A landscape with many valleys, sampled at points; each row gives a point and its height.
From any point a ball takes the steepest step (drop divided by distance) to one of its 2 nearest points. It stops when none of these is lower. Distance is the straight distance between rows; heights are no part of it.
Q_40 height 615: [-19  16 -27 -13  21   8  24 -12 -20  28  21 -22  25 -31  18   8  13  -3
   2   1  -4 -32  -4 -16 -37 -22 -15 -53 -12  15  -5 -18  12  15  -6  12
  39  -7  19  32  23 -18  -4 -13   0 -22  -5 -16  16  -4  -7  -1 -23]
Q_193 height 434: [-21   7  -4 -15 -25   0  24  19  11   9   3 -27   7   1  50 -39 -15  -8
  -4  15  -8 -37  31  18  15  21   9   3  12 -19 -26   4  10   4 -14 -24
 -12 -16  -1  16   2   6   1  23 -14   2   9  19 -17  18   2 -22 -20]
Q_521 height 592: [-19   8 -16   2  24   1   7  -9 -22  19   6 -24  16  -6   3  24  13 -21
  12  -6 -15 -23   7 -20 -31 -36 -21 -55 -23  14   5 -21  14  15  10  12
  28  -8  27  29  16 -12 -16  -2  -2 -42  -3 -21  28   4 -15  19 -22]
Q_530 height 126: [-21  15   5   5 -20  15  20  15 -24  19  -6 -18  13   9  22 -39 -16  -8
 -28  27   1 -20  15  17  -1 -35  -4 -12   0 -20  -1  -2   3   5 -43  -5
  31  -6  17 -18  29 -27 -23   0   6   2  -8   3  -5   7 -12 -12  -8]
Q_868 height 720: [ 13 -12 -15   3  27   4 -21 -41   1  -7   7  15   9  -7  -6  29  32  30
  -7 -20   9  26 -25  -7  -8 -16 -29 -29 -13  15  20  -3 -13   1 -23  40
  46  19  14  -8  15 -22  -9 -22  31   2 -10 -14  13   1   6   0  32]
Q_92 height 366: [  3  -5   7  13  10   5  37  -1 -17  -4  -7  15  16 -19 -18 -37 -14  20
 -51  46   3   4  -3   0   5 -46  17   5  20 -37  11  11 -23  11 -38   3
  42 -16  19 -51  17 -12  -6 -20  15  26 -27   5  -8 -10 -28 -13  -4]
Q_43 height 418: [-17  19  23  18   3   4   6  42 -39  19  -7   8  -8  -6 -53  26  16 -17
  29   0   4  11 -23 -17 -28 -43  43 -22   8  -1   1   2   7  -4  45  -4
 -16 -13 -31 -11 -10 -15  14  -1 -14 -24  16 -20  49 -21  16  39 -17]
Q_600 height 477: [ -2  -3  13  10 -36   2 -35  30  23 -20 -16 -12 -23  42  28 -12 -19 -33
   6 -17 -13  -7  34  10  42  -3 -12  38 -20   7   3  -4  14  -6  14 -20
 -55  13   0  22   1  21 -17  21 -16 -15   3  12 -18  42 -23  14  -9]
Q_236 height 370: [ -4   9 -20   2 -11   0   7 -22 -12  14   3 -36  25  18  38 -26 -20   3
  -3  -8   8 -16  32   8   6  -6 -38  -6 -18  -4  -4  -4  14 -10 -51   8
  45  13  30  -2  34 -24 -37  21  25  -8 -18 -11 -22  17  11  -2  26]
Q_183 height 560: [-20  11   8  18  -6  -3  -3  10 -17  16  -5 -28   4  27 -10  12  -8 -39
   8  -9 -10 -27  27 -13 -10 -49  -7 -27 -24  14   7 -11  16   6  23  -5
  10   1  32  20   7  -9 -27   6  -9 -58  -7 -21  26  20 -39  31 -28]
Q_887 height 342: [ -5  -4  24  30  -6 -10   3  20 -31  12   7 -17  -9  23 -35  36   6 -16
  54 -27  -4   7  14  -8 -15  -6  21   5  10  -7  -4 -18   5 -44  42   3
 -33 -14 -11  -1 -34   4 -13  39  -2 -32  17 -15  32 -23  36  48 -15]
Q_744 height 679: [-11   6  -8  -7  19  13   6  10 -49  26  16  11  20 -25  -5  14  37  26
  19  -1  14   1 -60 -11 -50 -20  11 -51   8   6  -5 -21   9   9  -2  25
  30   4 -29  -2  19 -32  25  -1  13   1   7 -22  34 -29  36   6  20]
Q_393 height 268: [ -7  12 -10   4 -16  15   5  -3 -28  15  -6 -17  15  11  34 -35 -14  -1
 -27   4   6 -14  12   9  -3 -38 -27 -13 -17  -9   4  -5   9   2 -55  15
  45  13  25 -15  46 -37 -32  -4  24   3 -14  -6 -13  17 -13  -8  12]
Q_597 height 578: [ -2 -33  10   2 -12  -6 -33   1  13  -8   5 -11 -25  25  30  21  21  -4
  45 -47 -11   7   0  -7  -1  68  -4  22   8  14 -30 -36  13 -21  34   5
 -61  -8 -39  21 -43  16  -2  55  -7 -11  19  14   1  -9  41  13   9]
Q_911 height 407: [ 19  -3  -9 -17  21   2  -3 -31  -7   0   5  30   4 -28  11   2  17  42
 -20  16  23   9 -56  -6  -9  29   5  -6   7   9  -3   7  -1   7 -10  33
  30  17 -12 -18   8 -10  43 -19  26  44  10 -10 -16 -24  15 -23  39]
Q_314 height 544: [ 26  -4 -18 -34   9  -9   0 -23  55 -26   6  20  -6 -27  -4  -9 -19  19
 -30  21  -8   2  -5  21  21  55   5  23  10   6   2  34 -12  24   1 -24
 -22   3   1   3 -12  36  35 -25 -11  34  -5  34 -45 -11 -23 -38  -5]
Q_650 height 384: [-13   4  23  23   0  -1  -3  27 -38  16  -4  -5 -11  14 -38  39  20 -17
  43 -21   1  10 -10 -19 -28 -29  24 -18   4   4   1 -13  11 -23  45   1
 -20 -12 -22   0 -17  -8   2  18  -7 -37  21 -21  48 -17  21  46 -18]
Q_163 height 529: [-18  20  10  26   0   4  -7  18 -26  16 -21  -3 -11  14 -41  17   5 -34
   6  -9  -3  -2   1 -21 -13 -72  14 -27 -20  16  18   3   6   4  33   8
   6  -4  13   5  10 -20 -11 -18 -10 -46   1 -22  40  12 -31  38 -22]
Q_680 height 283: [ -7  -2  21  38 -12 -20   4   8 -16   3   3 -27  -3  41 -40  24 -13 -28
  48 -31  -7  -9  40  -1  14  -5   9  23  -3  -7  -2 -17   5 -45  38   5
 -40  -9  11   6 -31  12 -26  43   0 -44   3 -19  21  -8  21  49  -9]
Q_378 height 630: [ -6  -1   9   5 -13   5 -28  15   0  -7 -11   3 -24  19  16  20  10 -25
  17 -17  -9   9   0 -11   1   2 -11   1 -11  16   0 -20   9   5  24  -3
 -35   5 -20  20  -8   8   4  14 -16 -17  15   2  11  13  -4   6  -9]
Q_665 height 423: [  5  -4 -13 -18 -23  12  -3   0  27 -11 -12  -5   3  -6  40 -39 -23   3
 -36   6  -8 -12  16  26  24   3 -23  11 -12  -7  10  21   2   7 -44 -13
   2  18  19  -5  33   5 -12 -18  10   8  -1  28 -38  29 -34 -29  -5]
Q_736 height 65: [ 17  -8  -6  17  44 -39  28 -54  20  -2  26 -18  28  -6 -57  45  -3   1
  41 -25  -7   4  36  -9 -13  12  -8  -5   6  -2  14  -2 -24 -41  31  11
  -1 -26  40  18 -40  29 -26  24  -7 -36 -25 -21  24 -23  14  40 -10]
Q_734 height 480: [-12   9 -19 -22 -10   6   6   8   9   8   4 -14   2 -18  53 -18  -4  -4
  -7   4  -5 -28   5   4  -6  21  -3 -15  -2   8 -24  -4  13  17   0 -13
 -12   1 -10  33   9   4  16   4 -12  -3  16  11 -13  16  -8 -26 -19]
Q_234 height 419: [  8 -22   6  31   7  -3  22  -7 -43  19  14 -18  20  16   2  -4   5  31
  49  -8  16  17  15   1 -16  26   3   6  18 -27   1 -12  -1 -42 -29   9
  38  -6  -7 -33 -10 -22 -13  56  37  11   7 -12  -1 -37  85  11  37]
Q_421 height 116: [ -7  10 -11 -16   1   0  38  -1  27  -7  12 -14  24 -33  -9 -19 -18 -23
 -39  34 -19 -28  10  12   3 -10  16 -25   4 -15   2  29 -11  26  -8 -29
   9 -27  36  14   6  17  -5 -45 -10  -9 -17  17 -15  12 -62 -17 -45]
Q_420 height 260: [ -9  15   3   3  -1  -1  24  22  17  -7   6  -7  -4 -11 -20   9 -14 -40
 -10  19  -7 -33   7  -4   0 -14  29 -15 -12   9  -5  13   1  25  32 -35
 -28 -19  17  32  -7  20  11 -27 -28 -27   1   3  11  15 -61  -4 -50]
Q_955 height 338: [  3 -12   1   0  -2  12 -60  -1   4 -11 -21  40 -27  10  30  13  35  25
  -6 -28  17  39 -49   5   7  21 -26   2  -9  23  -2 -13   0  -3 -11  18
   2  37 -35  -8   2 -16  20 -18  21  32  28   4   2  15  19 -23  47]
Q_588 height 324: [ -8  10  30  32 -12 -12  34  33 -34  17  12 -16  -4  14 -49  -1 -12 -10
  42   6   1  12  33   6   0  -8  33  36  27 -42   3  -1  -6 -44  18 -14
 -15 -20  -3 -31 -41   0 -23  36  -2  -9  -1  -8  24 -35  59  40  -2]
Q_833 height 550: [-12 -23  -1  -7 -19  -3 -30  11  13  -7  -3 -23 -25  23  63  -7  19 -10
  30 -42 -17 -22  12 -11   8  54 -15  20  -8  19 -32 -32  22   4  20  -1
 -61   4 -33  34 -19  15   3  47 -15 -13  24  13  -8  23  22  -1   1]
Q_631 height 166: [ 24 -20   9   6  -7  -4 -50 -17  36 -32  -5  27 -25  23  -5  15   6  15
   1 -26   0  57   4  18  42  30 -26  52   1   7  19  13 -14 -25  -6   5
 -21  19 -12  -5 -18  24  -3  -2   4  17  -1  16 -15  12   8  -8  28]
Q_560 height 471: [  4   4 -24 -32 -17  19  -4   9  14 -14  -8  22 -13 -28  32 -20  -6   2
 -45  17   2  -9 -44  17  -1  22  -4  -9 -12  20  -9  19   5  34 -16 -12
 -14  27 -12   5  22  -3  35 -53  -7  34  18  27 -32  14 -34 -46 -10]
Q_3 height 510: [ -8 -12   2   7 -32   5 -36  21  17 -16 -13 -21 -21  42  56 -13  -4 -23
  17 -27 -18 -13  31   3  32  19 -24  24 -19  10 -10 -16  21  -2   3 -12
 -48  12 -15  27   1   9 -12  37 -14 -12  12  14 -20  39   4   5   1]
Q_635 height 696: [  4  -2  -3   6  32  20   1 -11 -35  14  10  18  25 -35 -23  16  24  40
   3  10  18  11 -77 -19 -33 -42  18 -55   3   2   6 -17  -1  22 -15  43
  48   6 -20 -15  23 -42  16 -27  26  13 -11 -31  32 -26  17   5  31]
Q_410 height 552: [ 35  -2 -11 -25  27 -23  22 -37  49 -15  16  17   9 -30 -26  -1 -21  24
 -17  23  -6  -1  13  12  16  51  12  26  22  -6   8  31 -25  10   2 -18
  -1 -16  14   0 -27  40  26  -7 -10  26 -22  21 -37 -31  -9 -25  -4]
Q_501 height 196: [-11  10  -6  -2   5  -4  29   3  27 -10  15 -22  15 -17 -15  -2 -19 -39
 -22  19 -13 -36  19   3   2 -26  15 -25 -12  -2   6  23  -5  22  14 -32
  -1 -21  48  25   5  21 -10 -40 -16 -37 -15   3   0  23 -76   1 -48]
Q_294 height 202: [  0  -6   9  31  13 -32  18 -19  -2   1  15 -33  14  25 -45  30 -14 -22
  48 -29 -10 -16  46  -5   3  -1  -2   9  -4  -5   3 -12  -5 -39  36   8
 -20 -15  34  16 -32  21 -34  39  -4 -49 -11 -26  25  -7  11  47 -11]
Q_513 height 461: [-12  12   9  28 -15 -19   5  -4  11   6  -2 -43  17  54 -33 -11 -32 -45
  19 -15   0 -16  62   5  35 -29 -10  22 -11 -17   2  -1  12 -18  14 -13
 -10   5  43   5   1   9 -51  22   0 -41 -32 -22   0  21 -24  39  -8]
Q_386 height 199: [ 13  -1   1  15   3 -13  -3 -23   9 -10   2 -10  16  29 -25  -3 -27  -1
   2  -8  -6  28  43  15  28 -14 -25  26  -4 -16  16  20  -7 -21 -23   2
  19   0  34 -11  -2  11 -42  13  10 -10 -35  -6 -10   3   0  15  16]
Q_927 height 512: [ 14   4  -5 -13  30  -1  19   0   6 -18   6  30   3 -35 -58  16  -8   4
 -34  26   0  15 -35  -3  -1 -22  33 -10   4   5   6  33 -26  35   6   3
   7  -8   5 -12   3  -2  14 -52 -18  27 -23   3   9 -14 -26  -9 -13]
Q_239 height 616: [ -4 -16   2   0  -5  -2 -47   0  16 -18  -9   3 -30  21  21  30  24 -25
  18 -36  -7   0 -12 -19  -3  24 -26   1 -23  30  -6 -37  14  12  27  -9
 -54   7 -18  29 -21  20   5   6 -15 -18  21   3  15  27 -10   2  -2]
Q_297 height 444: [ 33  -7  -6 -27  14  -4  13 -34  -4  12   6  21  10 -29  34 -16   3  49
 -18  38  25   7 -46  -6 -15  56   7  17  18  -2 -13  12   8 -11  -6  30
  33   2 -10 -28   1   4  54   7  21  63  22 -14 -39 -41  26 -26  40]
Q_258 height 249: [ -8  12   8  -5 -15  27  -7  45 -22   3 -25  31 -16  -8  -1 -16   4  -8
 -35  32   3   8 -39   8  -3 -42  28 -18  -5   0   3  13 -11  34  -7  -2
  -1   8 -35 -17  29 -26  14 -35  -4  25   6   9   4   7 -22 -15 -15]
Q_928 height 374: [  8  -9  -2  -9   6  10 -33 -13 -10  -3 -10  36 -13 -11  30   3  27  38
 -14  -2  27  26 -63  -2   0  21 -12  -3  -3  18  -6  -2   1   1 -14  33
  22  34 -28 -18  14 -18  35 -19  30  43  22  -8  -6  -2  17 -25  49]
Q_991 height 417: [ 24 -22  11  18  19   1  15  -9 -11 -16 -16  27  12 -13 -22 -26 -14  36
 -39  35  12  32  -1  -9  19 -36   9  19  19 -37  16  16 -25   2 -35  26
  46  -5   7 -59  11 -13   0 -13  29  31 -27  -1 -11 -12  -7  -7  23]
Q_768 height 573: [  2   6 -35 -35   4  13 -16 -34   5   5  14   6   2 -25  44  19  29  18
 -14 -20  15  -9 -43 -24 -35   6 -47 -30 -26  44   4 -21  25  13 -22  25
  40  35   8  19  33 -16   2 -42  12   8  13  -7  -4  21  -7 -15  24]
Q_138 height 232: [  1   7  12 -10 -11   4   0  20  -2  -8  -4  31 -16  -6  -5  -9 -11   0
 -11  23  -1  18  -6  16   9  14  26  22  16  -9  -8  16 -10  14   8 -14
 -23  -5 -31 -12 -14  13  25   5 -20  24   3  18  -9 -13   3 -23 -10]
Q_663 height 709: [ 14 -13  -9  11  29  17 -20 -34 -11   1   1  21  10 -25  -3  23  30  46
 -10  -4  21  23 -67 -18 -14 -36  -9 -43 -11  10  15 -15  -8  12 -27  54
  58  24  -5 -17  29 -40   1 -42  44  15 -10 -25  21  -2   3   1  43]
Q_492 height 450: [  6   3 -27 -31 -17   9  13  -7  34 -10  -1   3  10 -34  35 -31 -15   5
 -48  14  -9 -22  -6  19  10  18  -8  -6  -6   2   2  23   0  21 -33 -15
   2  14  16   6  30  11   9 -41   4  11   5  27 -38  24 -47 -39 -17]
Q_598 height 513: [  3  11 -31 -30  14  -8  31 -23  21  11  18 -12  24 -39  25  -9  -6  13
 -16  11  -4 -38   9   2  -9  31   0 -19   6   5 -15   8  -1  15  -4 -10
  15  -9  17  30   2  11  17  -8  -4   3  -1   6 -24  -4 -11 -26 -17]
Q_133 height 574: [  2 -12 -21 -18  11 -17  -7 -33  28   1  10 -25   1  -4  38   9  14  15
  26 -33 -12 -21  22 -11  -5  56 -29   1   4  14 -21 -15   4  -9   7   7
 -15   0  -1  34 -16  14   4  37  -3 -11  10   3 -11   6  28  -1  10]
Q_223 height 533: [ 25   7 -39 -43  17  -9  25 -45  44   4  23  -6  22 -46  28  -2  -5  29
 -30   8   2 -35  -7   1 -10  46 -13 -10  -3  18  -9  14   0  16 -10  -3
  23   7  25  23  13  16  22 -25   6  16   1   3 -42  -7 -18 -31   3]
Q_286 height 538: [ 40  -6  -8 -14  47 -20  29 -41  19 -16  15  34  18 -36 -49   7  -6  34
 -28  32   5   9 -19  -1   3  31  24  11  24  -8  14  33 -32  18   2   4
  23 -13  13 -24 -21  17  32 -20  -1  39 -23   5 -22 -46  -1 -18   9]
Q_620 height 551: [ 16 -12 -15 -14  27 -19 -13 -46  41 -13  14   1   0  -7   0  29  13  13
  16 -22  -9   7   9  -8   1  51 -26   1   9  15   1  -7  -6  -6  14   4
 -11  -3   6  23 -27  22   8  14  -3  -4  -3   8  -9  -8  13  -1  11]
Q_19 height 267: [ 10 -14   9   7 -11   7 -74   7  25 -34 -27  34 -42  32  10  23  28 -14
   4 -41   1  50 -22   1  17   9 -32  22 -20  27  10 -16   0  -6  14   0
 -39  29 -27   9 -13   9   5 -34  -9  13  21  17   5  37 -10   0  20]
Q_85 height 251: [ -1   7  33  15  -7  -8  29  25 -22   4   4  10  -2   2 -38  -8 -16   0
  17  16   0  22  22   9   7  -7  33  40  26 -34   5   9 -16 -23   6 -11
  -8 -18 -10 -35 -31   8  -6  24  -6   8  -6  -3  14 -30  39  12  -3]
Q_725 height 528: [ -6  -3 -25 -27 -11 -10  20 -17   0  22  20 -46  19  -3  68 -13   1  24
  27 -16   6 -42  27 -17 -22  53 -19  -2   4  18 -33  -9  17 -19 -18   2
  32  -4   2  27  19  -4 -13  48   2   2  14  -9 -17  12  45  -3  21]
Q_956 height 532: [ 12  -4 -13 -12  27 -12  -2 -42  12   0  16  15   9 -16  -3  26  22  27
  11 -12   3  13 -13  -2 -13  36 -15 -10  12  14   2  -5 -11  -5  -1  17
  20   4   2   4 -13   1  15  11  13   7   2  -3  -2 -25  29 -11  21]
Q_461 height 519: [  7   2   2  -9 -22   4 -13  20  39 -28  -9  10 -22  -1  12 -11 -16 -24
 -15  10 -10   6   8  15  27  10   8  24  -5   5   1  18   1  16  15 -29
 -52   7  -8  16  -1  34  12 -18 -24   7   4  28 -23  26 -42 -18 -27]
Q_496 height 661: [-12   2  -4  -4   8  11 -15   3 -31  15   5  13   1  -4  11  18  33  13
  19 -14   6  14 -33  -3 -29  -3  -7 -29   5  10  -5 -18   6   1  -1  19
  15   9 -28   1  10 -21  13  12  10  -1  15 -12  23 -15  34   1  13]
Q_558 height 579: [ -4  -8 -26 -28   0 -19  17 -20  13  16  17 -43   6  -3  62 -16  10  17
  32 -29  -8 -47  32 -14 -15  67 -12   5   7  11 -41  -9  12 -14   5   1
  -1  -7  -4  40  -4  11   1  50 -12  -2  17   0 -16   8  37   0   6]
Q_398 height 478: [ 19 -27  15  24  19  -8  11 -17 -24   4  11  13  20   8 -16  12   8  41
  26  -6  15  33   7   1  -5  16   7   7  25 -25  10   4 -17 -32 -17  19
  34  -8  -4 -35 -16 -12  -5  39  29  14  -5 -13   6 -37  63   5  30]
Q_373 height 321: [  0 -18  11  24   8   1   6  20 -54  27  18 -22   9  16  -8  20  23  28
  63 -18   8  17   2   2 -35  13  11 -13  27 -18 -10 -23   1 -42  -3   2
  12  -5 -26 -19 -19 -22 -12  57  21  -2  12  -6  19 -39  84  26  18]
Q_284 height 555: [ 16   3 -33 -41   4   3  -3 -40  28   1  17   1   8 -34  49   7  11  27
 -28  -7   8 -17 -23 -11 -20  27 -40 -13 -19  37   2  -4  17  11 -23  11
  37  33  18  15  32  -1   8 -35  13  14   8  -3 -30  14 -16 -25  18]
Q_805 height 305: [  0 -11  -4  -3  -3  12 -72   0  16 -23 -27  33 -34  19  28  18  38   1
  -1 -38   4  38 -36   2   2  17 -44   0 -19  30   5 -22   7   1  -4   9
 -15  38 -28   5   0  -8  11 -34   6  20  28  15   1  33   6 -17  32]
Q_714 height 275: [-18  12  17  12 -17  16  22  25 -30  12 -17   2   6   3  -6 -39  -9  -3
 -44  40  -2  -5  -2  10  -3 -62  15  -9   6 -27   9   4 -13  14 -32  -5
  32 -13   9 -37  28 -29 -21 -15   6  13 -16   0   5   1 -25  -4 -12]
Q_967 height 451: [ -8   6 -25 -11  -4  -8  16 -21  -4  15  14 -45  23   6  49 -15 -13  10
  15 -13   3 -33  36  -2  -3  19 -32  -9  -8   5 -17  -7  15 -14 -30   8
  34   3  21  19  26 -11 -26  33   9 -11  -4  -9 -13  18  29   1  16]
Q_611 height 221: [ 14 -20  11  11 -17   4 -67  -3  34 -34 -15  21 -35  34  14  16  13  -5
   9 -39  -2  51   0  12  36  26 -35  46  -9  17  12  -8  -1 -23   6   2
 -43  24 -19  10 -19  20  -4  -6  -5   9  11  17 -12  28   1  -1  24]
Q_20 height 409: [-10   8  10  21 -30  -7 -11   7   9  -1 -11 -31   4  62  -7 -18 -32 -41
  15 -12  -2  -2  56  13  42 -18 -14  28 -15 -18   2  -2  19 -19   2 -16
 -16   6  19   3   6   7 -46  29   1 -23 -23  -8 -13  28  -8  30   5]
Q_342 height 446: [-16   6 -14 -10  -1  29 -41  23 -19   8 -24  15 -21   3  24  15  40 -17
  -4 -14   5   6 -49 -15 -24 -35 -20 -41 -25  30   6 -23  16  29   2  13
  -1  28 -29  17  30 -33  14 -36  -3   3  23  -3  27  23  -8  -3   6]
Q_774 height 290: [  9  -2  25  -2 -12  -7  15  18  -6  -7   2  31 -10  -6 -20 -16 -18  10
   6  22   0  28   8  17  14  25  37  53  32 -27  -7  15 -14  -8   8 -14
 -22 -14 -29 -28 -36  20  23  29 -12  29  -1  16 -10 -31  31 -16   2]
Q_279 height 320: [ -7   7  11  20 -22   2  -8   7 -15   5 -13 -15   5  51  -5 -17 -22 -21
   7  -1  -4  16  39  15  22 -24 -18  14 -11 -19   8   0   6 -14 -24  -4
  17   4  10 -14  10 -17 -42  25   8  -9 -20  -7  -7  10  10  16  17]
Q_394 height 59: [ 25 -11   2  -1   0 -10 -21 -23  41 -29   2   1  -4  17 -13   1 -24   5
   2 -12  -7  31  34  20  45  16 -22  52   0  -6  21  25  -9 -19 -11  -3
 -15   5  19   2 -11  36 -19  10   2   2 -20  14 -22  10  -5   4  11]
Q_360 height 317: [-14  17  17   9  -6  -7  19  29  -3   2   6   0 -14  -7 -27  13 -10 -37
  14  10  -7 -23   7  -9  -3  -6  37   1  -2   5 -11   0   4  10  47 -25
 -43 -19  -8  23 -21  20  19   3 -30 -24  13  -5  21  -6 -25  10 -44]
Q_273 height 486: [ -4  14  10   6  14  14  17  29 -20   0  -7  26   4 -32 -57   5  -6   3
 -27  38   4  10 -42  -9 -14 -59  49 -23   4  -5   5  19 -21  34   7   5
  17 -15 -15 -24  13 -22   8 -43 -13  16 -15 -16  26 -14 -17   5 -12]
Q_330 height 363: [ -2   1  -9 -15 -14  -3  27  -7  21   6   3 -21  16  -6  37 -41 -25  15
 -19  16   1 -27  32  21  25  20  -6  20   7 -19 -11  14   3  -4 -43 -16
  14  -9  16 -11  13   7  -4  16   8  14  -4  20 -32  11   1 -30   4]
Q_251 height 502: [  7   2  11   6 -22   1 -27  20  37 -31 -13   3 -29  15   3  -6 -15 -32
  -2 -10  -9   3  21  11  38  -3  -2  42 -17  10   9   7   0   0  24 -22
 -64  12   3  22  -4  39   0  -4 -20 -11   4  16 -14  33 -41   4 -23]
Q_662 height 156: [ -2   8   8 -10 -16  14   8  30  -9  -2 -16  33 -10 -11   1 -27 -11   2
 -36  39   3   7 -16  19   7  -7  27   8  11 -14  -3  18 -13  23 -17 -14
  -6  -2 -26 -24   7   0  20 -16  -8  29   2  22 -17  -2 -17 -34 -14]
Q_266 height 353: [-20  12  29  32 -26 -15  14  32  -8   2   1 -29  -9  31 -36  -4 -25 -39
  31  -9  -5 -35  50   2  29 -12  26  36   1 -17  -3 -11   5 -27  42 -13
 -50 -14  15   2 -26  14 -13  35 -12 -40   0  -9  15  -1   1  36 -27]
Q_952 height 511: [ 18 -14   5   1  23 -12   8 -29  -3   1  13  22  15 -12 -18  13   9  32
  14   3   4  23   0   1  -4  30   7   9  25  -9   8   9 -21 -12  -4  13
  21  -8  -2 -19 -23   2  12  23  13  15  -6  -6  -3 -36  39  -8  19]
Q_557 height 599: [ -2 -30   1   0   5  -9 -59 -13  24 -15  -3  11 -34  31  28  36  36  -6
  34 -64   4   8 -21 -15 -11  67 -26   3 -17  30 -19 -58  21  -7  31   2
 -66  -8 -31  25 -46  20  -2  18  -4 -13  24   7  15  13  14   3  16]
Q_552 height 527: [ 38  -9  -9 -14  41 -13  31 -25  18 -27   6  40  13 -41 -60   1 -17  33
 -48  44   7  13 -32  -3   8   6  34  10  19 -12  11  38 -35  31  -5   4
  20 -11  12 -34  -5  10  31 -49  -1  46 -31  11 -18 -31 -24 -19   2]
Q_504 height 276: [ -2  -3  -1  -8   1 -10  40 -18  24   0  10 -23  28  -8  -3 -39 -31   7
 -30  31  -8 -21  40  22  23  -2  -1  15  15 -32   5  18 -13  -1 -37 -24
  23 -25  40 -20   0  15 -21   1   1   4 -31  19 -23  -3 -18 -16 -11]
Q_964 height 368: [-17   4   4  -1   9   2   3  23 -19   8   2  -2 -14  -3 -20  34  13 -33
  21   0  -8 -22 -19 -26 -31  -5  18 -32 -10  20 -14 -17  17  24  44 -18
 -28 -15 -17  30  -9   3  24   2 -25 -27  18 -11  37  -9 -14  12 -31]
Q_122 height 465: [-22  27  27  18 -29   1  18  27  -3   8 -18 -11  -7  23 -33 -29 -27 -33
 -22  26   2  -5  27  15  17 -57  21  17   1 -24  12  20  -5  -7   6 -16
 -12 -15  24 -18   3  -2 -21 -20 -16 -17 -11   3   8   8 -40  11 -32]
Q_176 height 194: [ -8  -8  -3  11  22  -7  29  15 -52  38  28 -46  23 -13 -10  14  16  15
  69  -8  -4 -15  12 -11 -53  21  11 -35  31 -15 -11 -29   0 -35   8  -3
  16 -12  -5   4 -26 -11 -18  54   6 -15   8 -10  24 -42  68  30  -1]
Q_857 height 598: [-13  16 -28 -21   5  20   3  -7 -28  25  13  -4   7 -26  35   8  25   4
  -7  -5  10 -17 -38 -19 -40 -25 -22 -47 -18  28  -3 -20  21  18 -17  21
  37  16  -5  24  39 -25   3 -22   5  -5   6 -15  14   9  -4  -9  -1]
Q_518 height 414: [-27  21  33  24 -35  -5  29  28  -2   8  -6 -29  -1  34 -36 -31 -34 -37
   7  20   4 -17  50  14  30 -28  22  39   9 -38   4   4   5 -25  17 -25
 -25 -20  20 -15 -16   4 -22  16 -18 -20 -12  -2   7  -4   0  22 -21]
Q_83 height 195: [  3   4 -16 -19  11  -9  39 -23  32  -3  18 -18  33 -32  -5 -24 -24   3
 -38  27 -17 -28  27  18   9   0   3 -11   9 -21   8  24 -16  12 -24 -20
  23 -24  48   2   5  21 -13 -28   2  -4 -29  15 -22   1 -41 -18 -30]
Q_339 height 535: [ 18  -5  -8 -26  -9   1 -20  -1  50 -40  -6  28 -25 -12   2 -13 -17  -1
 -27  13  -7  18 -12  23  28  44   4  34   3  11   1  31  -6  24   7 -27
 -45  15 -14   3 -10  34  32 -35 -20  34   1  42 -37   8 -31 -35 -10]
Q_814 height 645: [ -7   0   4   3  -3  11 -27   8 -13  -1  -8  14 -14  12  11  20  19  -4
  10 -13  -4  27  -9  -1  -4  -7 -13  -9  -1   8   5  -9   0   0   5  11
  -3   9 -23   3   1 -10   1   9   0  -3  12   0  14   2  17   2   7]
Q_675 height 322: [-18  17  24   8 -23  30  -7  51 -38  16 -32  19  -9   5  -2 -28   2  -3
 -34  32   2   4 -22   4  -8 -69  27 -18  -3 -11  10   2 -11  21 -17   2
  17  -2 -26 -29  35 -39  -6 -20   4  14   1  -2  14   9 -16   1 -10]
Q_481 height 411: [-16  -2  -5  -6   9  15 -33  24 -18   3 -18  12 -28  10  -7  41  38 -33
  11 -18   2  -3 -44 -30 -29 -17  -6 -39 -23  34  -1 -28  24  33  28  -5
 -28   4 -19  27   5 -11  20 -22 -22 -16  26 -10  45  12 -17   9  -9]
Q_449 height 464: [ 14 -27  21  26  13   6  25   6 -26  -1 -19  25  16  -3 -10 -33 -10  36
 -21  35  19  35   0 -12  15 -18  13  26  30 -51   8  10 -10 -14 -40  30
  45  -7 -17 -65   2 -23   9  14  31  38 -10  -2  -9 -26  30  -6  38]
Q_827 height 449: [-17  23  22  18   3  10   9  43 -33  17 -14  15  -1 -18 -59  13   6  -8
   5  17   3  14 -27 -14 -22 -62  47 -24   6  -5   8  11  -5  12  31   3
   6 -16 -23 -19   3 -25   7 -21 -12 -14   1 -23  44 -21   3  30 -14]
Q_187 height 498: [-19  28  23  22 -25   9  -7  34 -19  16 -32  -1 -18  23 -30 -16 -13 -38
 -20  10  -1  -1  12  -1   3 -77  21  -6 -15   0  20  15  -2   4  19  -3
  -2   1  13 -10  17 -22 -15 -29 -10 -24  -3  -6  21  23 -45  24 -30]

For each start below, name the point where the ball stops.
Q_911: Q_394
Q_857: Q_421
Q_239: Q_600
Q_410: Q_736
Q_314: Q_600
Q_40: Q_736
Q_492: Q_421
Q_868: Q_176
Q_297: Q_394
Q_122: Q_736
Q_663: Q_600
Q_558: Q_530
Q_734: Q_421
Q_650: Q_736
Q_620: Q_176
